Points on a hilly landscape, in no order, each with its height.
A climber steps from a point to the highest of its 2 nearest points, and stops where none of them is higher. Distance is the straight distance between rows; heights are no part of it.
q140 h=8.64: [  2 -21 -16 -10 -30  12  -3  50 -15  -1 -10 -20 -22  33  18  -8  -2 -19
 -26   4  -7 -29   8  23 -15]
q769 h=4.84: [  5  32 -12  22  12   1 -19 -33  -5   7   4  -7 -24 -17   0  45   0 -31
   3   8  14  27  -3 -17  14]
q990 h=5.21: [  6   9   4 -26  -5  19  14 -28  12 -33 -13 -20  10 -15  12  12 -19 -17
 -14  19   6  -7  18  -2   9]
q202 h=1.82: [-20  14  -6 -30  -6  -8  13 -25  25 -28  38  25   3 -51  36 -20   0   5
   9  22  -1 -25  -9   7  -4]
q427 h=5.65: [ 17  23  18  -6  -9 -26  35  16   7   3 -38  -8   6   6 -13  21 -14  30
   2 -25 -19  20   0   9  33]
q841 h=4.07: [-18  19  34  -4   0  -2  23 -10 -25 -39  27  -2  37  -8 -20  -9 -44 -29
  24  -9  23   9   4  19   1]
q984 h=6.91: [ -9 -13   5 -18  -3  -8  26  10  13  -8 -25  10  31  -2   3  42  25  19
 -19 -26  26   7  -3 -16   4]
q48 h=6.28: [  7   7 -30 -15   7  -6  -8  30 -30  51 -14  23  11 -26  25  20  19  11
   6 -20 -20  15  19  16  -5]
q309 h=5.20: [-13 -22  22  -2 -29   2  -3 -44  42  23 -25 -20 -18 -11 -29 -28 -11 -16
  13  -5 -17  -6   2 -23 -14]
q262 h=6.23: [  3   0  -9  -2  11  24  14 -29   3 -16 -17  -2  56   8  14  43   7  24
  -2  -3  22  23  -1 -14  -9]
q139 h=2.51: [ -2  -1  -1 -55 -29 -35  24  -7   3 -33  -3  39  -9  23   1  10  15   5
  21 -23 -30 -42  33  18 -34]
q218 h=7.79: [  3 -14  -1 -14  -3   1   0  45   0 -10 -13 -21 -13  10  25 -37  -2  -3
 -21  31  18 -11  -5  34  17]
q901 h=5.14: [ -1  36 -29  20   6  -4   9 -31  -3  -8   7 -28 -10 -10  16  34  12 -11
  11  10   3  31  15  17  -3]
q92 h=0.57: [ 15 -24 -16 -53  11  17 -15  13  23 -20 -16  20  10   8 -27 -13 -18  19
  27   2  -8 -18  21 -18   2]
q445 h=3.70: [ -5  12  15  40  -2   8  -7  -5 -27   2  14 -14 -30  25 -27   5  12 -28
  12  -1   8  10   6  14   8]
q804 h=2.15: [ -5  20  -5 -66 -18 -43  32 -16  15 -52  10  38  24  -8  14  -8 -24  -6
  20   8 -15 -42  24  28 -46]
q948 h=4.23: [ 44   5  20 -31 -20  17  17 -21   5  21 -13   0  -9 -11 -15 -12 -20 -14
  29  15   0   0  -4  25 -30]
q863 h=4.59: [ 29 -10  29  -1 -10  20  -9 -44  10  32  -6   1 -39   6 -32 -28   5   4
  28  13 -15   0   6   6  -9]
q193 h=2.38: [  7   1  21  14  15   5  16 -39  -1  21   7   3 -34 -41 -14 -10  20  -2
  -8 -29 -14   6  29  -3 -17]
q273 h=5.27: [  8  14  -2  33  -1  12  -5 -12   9  34  -9 -12 -11  17  17  23  -9   6
 -13 -11 -35  21  -8   0  15]
q988 h=4.92: [-10 -10 -35  10 -26 -15 -23 -15  14   0   3 -24 -41  -5  14  -5  35   5
  -2  47   4 -30  -4  -9 -26]
q756 h=4.47: [ 46  18  26 -47 -34   0  31   9 -11  14   1   6   5 -11  -4 -20 -55  -5
  12   9  -5 -16  -8  20 -32]
q270 h=1.16: [  4 -29 -10 -19  23  21 -33 -54  46 -22   4  16 -32   1   6 -34   4 -24
   0  34   9 -23  15  -6 -25]
q905 h=4.16: [-22  -2  27  44  26  15  -9  23  -1 -19  20  17  21  32 -48 -10 -14  14
  12  -5  -3   8 -34 -12  24]
q69 h=6.06: [ -7  10   9  30   0   7 -39 -60 -10  -3  15 -21 -12   8 -17 -20  16  10
  25  23  -5  10   1 -18  16]
q897 h=7.96: [ 24  -4  -6 -22 -30  26   4  41 -24   5   3 -20  -2   8  15  21 -17  -6
 -27  15   6 -28 -14  -3  -1]
q334 h=2.76: [ -7 -12  10  22   2  -7   5  -7  -6  29  -7 -34 -51 -30  -9 -40  18  -3
 -26 -12 -14 -12  19   0 -19]
q186 h=6.24: [ -6   8   7 -13   2 -39  12  31  11  -3 -29   4  -9  -9 -14  41  18  15
 -11 -23  11  -4  -5 -19  32]
q567 h=5.44: [ 24  17  36   8  27  39  39 -19 -13 -32   9   4  37 -19  -9  34 -19  25
 -27 -26  -4   3 -15 -20  -7]
q85 h=5.61: [ 11 -14 -16   6  44   8 -10  42  11   0  10  14  -1  20   2  19  -1 -12
   0   1  43  30 -20  17  13]
q987 h=5.64: [ 11   3 -21  47  12  -4 -19 -36  32  36 -17 -34 -21  17  24  10   1  10
 -22  -8 -12  35 -24 -30   1]
q93 h=4.24: [-27   3  -6  27 -19   6 -21   2 -21 -10  42  -4 -33  27  15  26  24 -39
  12  21  24 -11  -7   5   7]
q371 h=4.79: [ -8  -3 -19  -5 -16  -8 -14  31  -7 -19  11  -5 -25  45  15  -7  34  32
  16  28  -6 -25   9   4  22]
q750 h=2.89: [  7 -17 -11 -49  -9 -11  20 -13  -3 -11   4  34  -6  -6   5  23  24 -29
   6 -26  -8 -30  37  14 -52]
q917 h=4.48: [ 12  50  39  13   1   1  25 -16 -35 -13  13 -19  21  -5 -38   4 -32 -12
  24  -7  16  33  -9  19  -6]
q319 h=7.27: [  4  11   4 -32 -30   9  16  30 -30  10  27  28  55 -17  49   9 -13   6
  -5  -5  -6 -24 -12   6   0]
q805 h=6.11: [ -5 -17  36  17   7  23  28  10 -15  -2 -14   7  42 -26 -10   2  -9  18
 -45 -35 -23   2  -9 -33   6]
q589 h=6.07: [  2  -9 -27  56  29  -1 -22 -20  17  28 -28 -44   3  26 -15  12  10  12
 -16  -8  21  51 -26 -26  -7]
q349 h=1.96: [  5  19  14 -43 -30 -18  39  -9  20 -36  30  26   4 -26  36   3  -8   4
  -3  14   0 -39 -12  29 -23]
q683 h=3.01: [-17  24  11   4  -5 -44  19   7   0 -31   3  12  -4  28 -45  36  -3 -22
  37 -22  19  19   9  15  24]
q846 h=2.03: [-32   3  12  24  12 -12  -9   8   4 -25   8  17  -8  23   2  26  13  -6
  -2 -26 -12   2  16  -8  49]
q786 h=2.54: [  2  -8  19 -19  -8  -4  26 -22  -6  18   3  28 -14 -17   1  18  37   4
   1 -30 -24 -17  21  -3 -11]
q997 h=4.74: [ 12  27   8  38   3  32  12  15 -19   3  13  -6  18  24 -19  23 -12  16
 -10 -14 -21  15 -11   1  -1]
q497 h=6.22: [ -5   0 -25 -16 -20 -15   6  21 -14  -6  -4   5  18  45   7 -19  23   5
  24  17  -6  -3  16  58 -26]
q744 h=5.26: [  8  -3  -1  22  49   0  -9  24   3  29 -19  -3   8  -2  -2 -41 -13  14
   3  -4  -8  41  10  32  29]
q645 h=4.63: [ -8  16 -33  15 -27 -11  -5 -15   5  -9  14 -14 -48   0  31  34  30 -27
  -4  33   0 -25  -6  11 -21]
q845 h=3.60: [-17  24   9 -16 -13 -17  28 -24   3 -40  16   2  -8   1 -29   8 -20 -35
  32  -3  13   1  14  25 -14]
q682 h=3.18: [-13 -18  10  36   2 -13  -8   4  -3  27   5 -16 -63  13   4 -17  27 -19
   5  10   0  -5   4  17   2]
q781 h=7.35: [-12 -16   4  -1  -2 -14 -15  12  20  13  -1  -7   2 -11  15 -41   0   5
  -1  18  16   5 -24   9  22]
q487 h=1.60: [-33 -15  -4  35  16  -7 -14  11  13   0  13  27 -19  42  23   8  30 -33
  -5 -26  11  15  15  15  20]
q693 h=5.19: [  4  11  25 -20 -18 -13  35  24 -22 -10  -5   4  17  15 -20  -7 -24  30
  11 -13 -19  -1  -4  11  29]
q87 h=4.72: [ 10  15  13  63  55   0 -14  15 -14  21 -23 -13   9   4 -32 -27  -4  31
  -8 -18 -14  53 -14  11  14]
q303 h=4.94: [ -5   9  -1  29  24  18 -14  38  -5 -15  33  25  25  37   1  16 -20  -4
  11  10  32  20 -39  -2  22]
q159 h=6.83: [-10 -34 -16  28  20 -18  -8   7  27  26 -45 -26   3  27  -2   1  31  27
 -37 -27  27  27 -14 -23   7]
q332 h=5.83: [ 13  -2 -16  24  31   8  -4  37 -11  54  -7   6   2 -11   7  -8  -7 -21
   2 -19 -14  32  10  21 -12]
q458 h=4.93: [ 30  27  27   1  15  34  26 -11 -39 -28  -2 -29  53  -1 -33  15 -27  12
  -4  -7  17  16  -8  -7 -18]
q817 h=7.54: [ 11   2   0 -26 -18  26  10  13 -39 -21  31  13  28  -5  45  26 -10   6
 -23  18  14 -16  -9  -4   8]
q413 h=1.40: [-13 -28  -6   1  23   0 -30 -56  59 -16  11   5 -12 -23  24 -56 -14   2
  -1  33   8  -2 -16 -13  -3]
q672 h=5.49: [-34 -12 -39  -6 -27 -15 -17  21   9 -37 -11  -7   1  58  12 -18  34   1
   0  37 -10 -25  13  29 -22]
q592 h=6.84: [  7  -1  -6   5   6  -8 -44  -2  16  22  -1 -10  -6 -38  29 -36 -31   4
   0  28 -16   7 -30 -27  46]
q457 h=4.32: [ 15  -1 -20 -16  11   1 -32  23 -23 -20  -2  -9 -23  10 -13  -8  17  47
  16  43  13  -7   8 -15  34]
q791 h=6.65: [ -1   0 -23 -30  -9 -20  -7  63 -13  37  -6  27  38 -20  10  15  19  15
   3 -34  -3 -13   0  -6 -11]
q722 h=0.90: [ 17 -26   0 -44  11  25 -25 -14  28 -17   1  28 -31 -13  -6 -30  -5  -5
   5  21 -10 -37  25 -13 -12]
q544 h=6.82: [ 20  -1 -21  -9  11 -13   1  26 -23  17  -6   5   4  20   6 -28   9 -18
  22  24  11  14  12  76 -24]
q147 h=4.21: [ -7 -12  10  71  42  -5 -35  12 -18  19 -17 -13 -15  32 -30 -30   8   6
 -16 -22 -19  32   1  -6  31]
q696 h=3.50: [-15 -13  32  46  27  -1  -7  20  -9  -7   4  -9 -17  40 -36 -38  15  26
   5   5  14  10 -15  -1  38]
q253 h=2.50: [-31  16  15  32  -1 -22  13  18  -7 -46   1  -5  16  46 -36  32  -1   2
   7 -19  14  16   2  -2  36]
q479 h=6.21: [-21 -40  14  -1  -4  25 -30   1   5  11 -48 -15  35  -3 -13   6 -25 -30
 -31 -15   7   5   0 -51   5]
q304 h=6.49: [  6   7   1  27   9   7 -50 -52  -4  19  19  -7 -17 -14   3 -25 -15   8
   8  33 -15   5 -16 -40  38]
q810 h=5.62: [ 20  27  -1  -9  20  27  17 -28   9 -31   6  -5  11  -7  13  16   4  -6
   5  17  26  11   5  16 -12]
q175 h=4.61: [  4  -4 -10 -20 -10  -7  -1  11   8   9 -15 -14 -15 -42  18  23   7  14
 -48  -8  -7 -24   1 -55  17]
q51 h=4.75: [ 16   7  28 -30 -33 -17  20  52 -16  18  17   3   6  -9 -19 -28 -29  13
  17  -6  -2 -31 -21  14  -6]
q515 h=6.30: [ 25  -7 -21 -34   5 -12 -14  46 -15  15 -13  21   9  17  18   6  -4 -22
  15   5  28   7  -4  34   2]
q925 h=3.64: [ 33  -5 -11 -22  12  28  14  13 -32   3  36  31  -2   0 -24   1 -24  -5
  22 -13 -12 -15  14  -8 -41]
q173 h=1.68: [-32   9 -20   5   5 -10  -1 -43  19  -6  24  10  32 -38  50 -33   8  27
   9  29 -12   9  -3  15   2]
q440 h=4.31: [  3  -5 -40 -10   0   1 -16   2  22  24  -5   0 -22 -38  12  23   8 -20
 -16   0  -1 -12  -1 -30 -18]
q679 h=5.43: [-31   2 -22  16 -27  -8 -18 -32  -4  -4  11 -29 -26  -4 -34  -2  26   1
  26  25 -10 -16  19 -30 -14]
q967 h=7.02: [-11  -2  -8 -30 -44 -21  13  36  -4  30  22  29  40 -18  36   3  16  16
   4 -20  -3 -27 -14   5 -20]
q330 h=5.76: [-28 -25  13  14 -22  12 -15 -27  37  13 -45 -29   4  12  -9  10 -23 -38
 -19 -12 -13   5  -5 -47   4]
q432 h=6.74: [-21 -42  20  -6   2  15  -3   7  -3  10 -19  -9  28 -45  -4 -22 -24 -12
 -50 -24  12 -10  -7 -32   1]
q174 h=7.88: [-11 -28   8   8   0  -2  20  -6  30   6 -30 -12  15  13   5   6  33  22
 -27 -25  32  23  -7   8  -8]
q770 h=4.87: [ -4  12   0 -17 -11  -2  16  -1   8 -13 -23 -24  -8 -33   9  14 -16   1
 -37  -8 -25  -3  14 -23  35]
q742 h=4.22: [ 40  16  12  16  12  52  15   9 -26  12  31  11  13  12 -17  13 -31   9
   8 -11 -33  -2 -15  -7 -29]
q264 h=3.22: [ 13 -24 -10 -41  -7  17   5   6 -16  -1  15  31  26 -15  -7   1  -6 -14
  11  -7   6 -20  22  11 -50]
q210 h=1.57: [-27  -5 -16   1  11 -31 -31 -50  31   1   7  13  17 -44  32 -59  -1  28
  12  21  -8   3   0 -14  23]
q30 h=4.53: [ -2  15 -17  17  -2 -26  -7 -10  -4  30   5   1 -40 -37  -4  43  26 -19
  -6 -11   7  -1  -3 -29  -3]

Two climbers start at each pair of points below. Name the first point that both come to, or write none.
q92 and q948: none
q413 and q69: none
q750 and q756: q174
q147 and q334: q140
q51 and q845: none

For each start below, name the point where the climber stops.
q722: q174
q139: q174
q846: q432
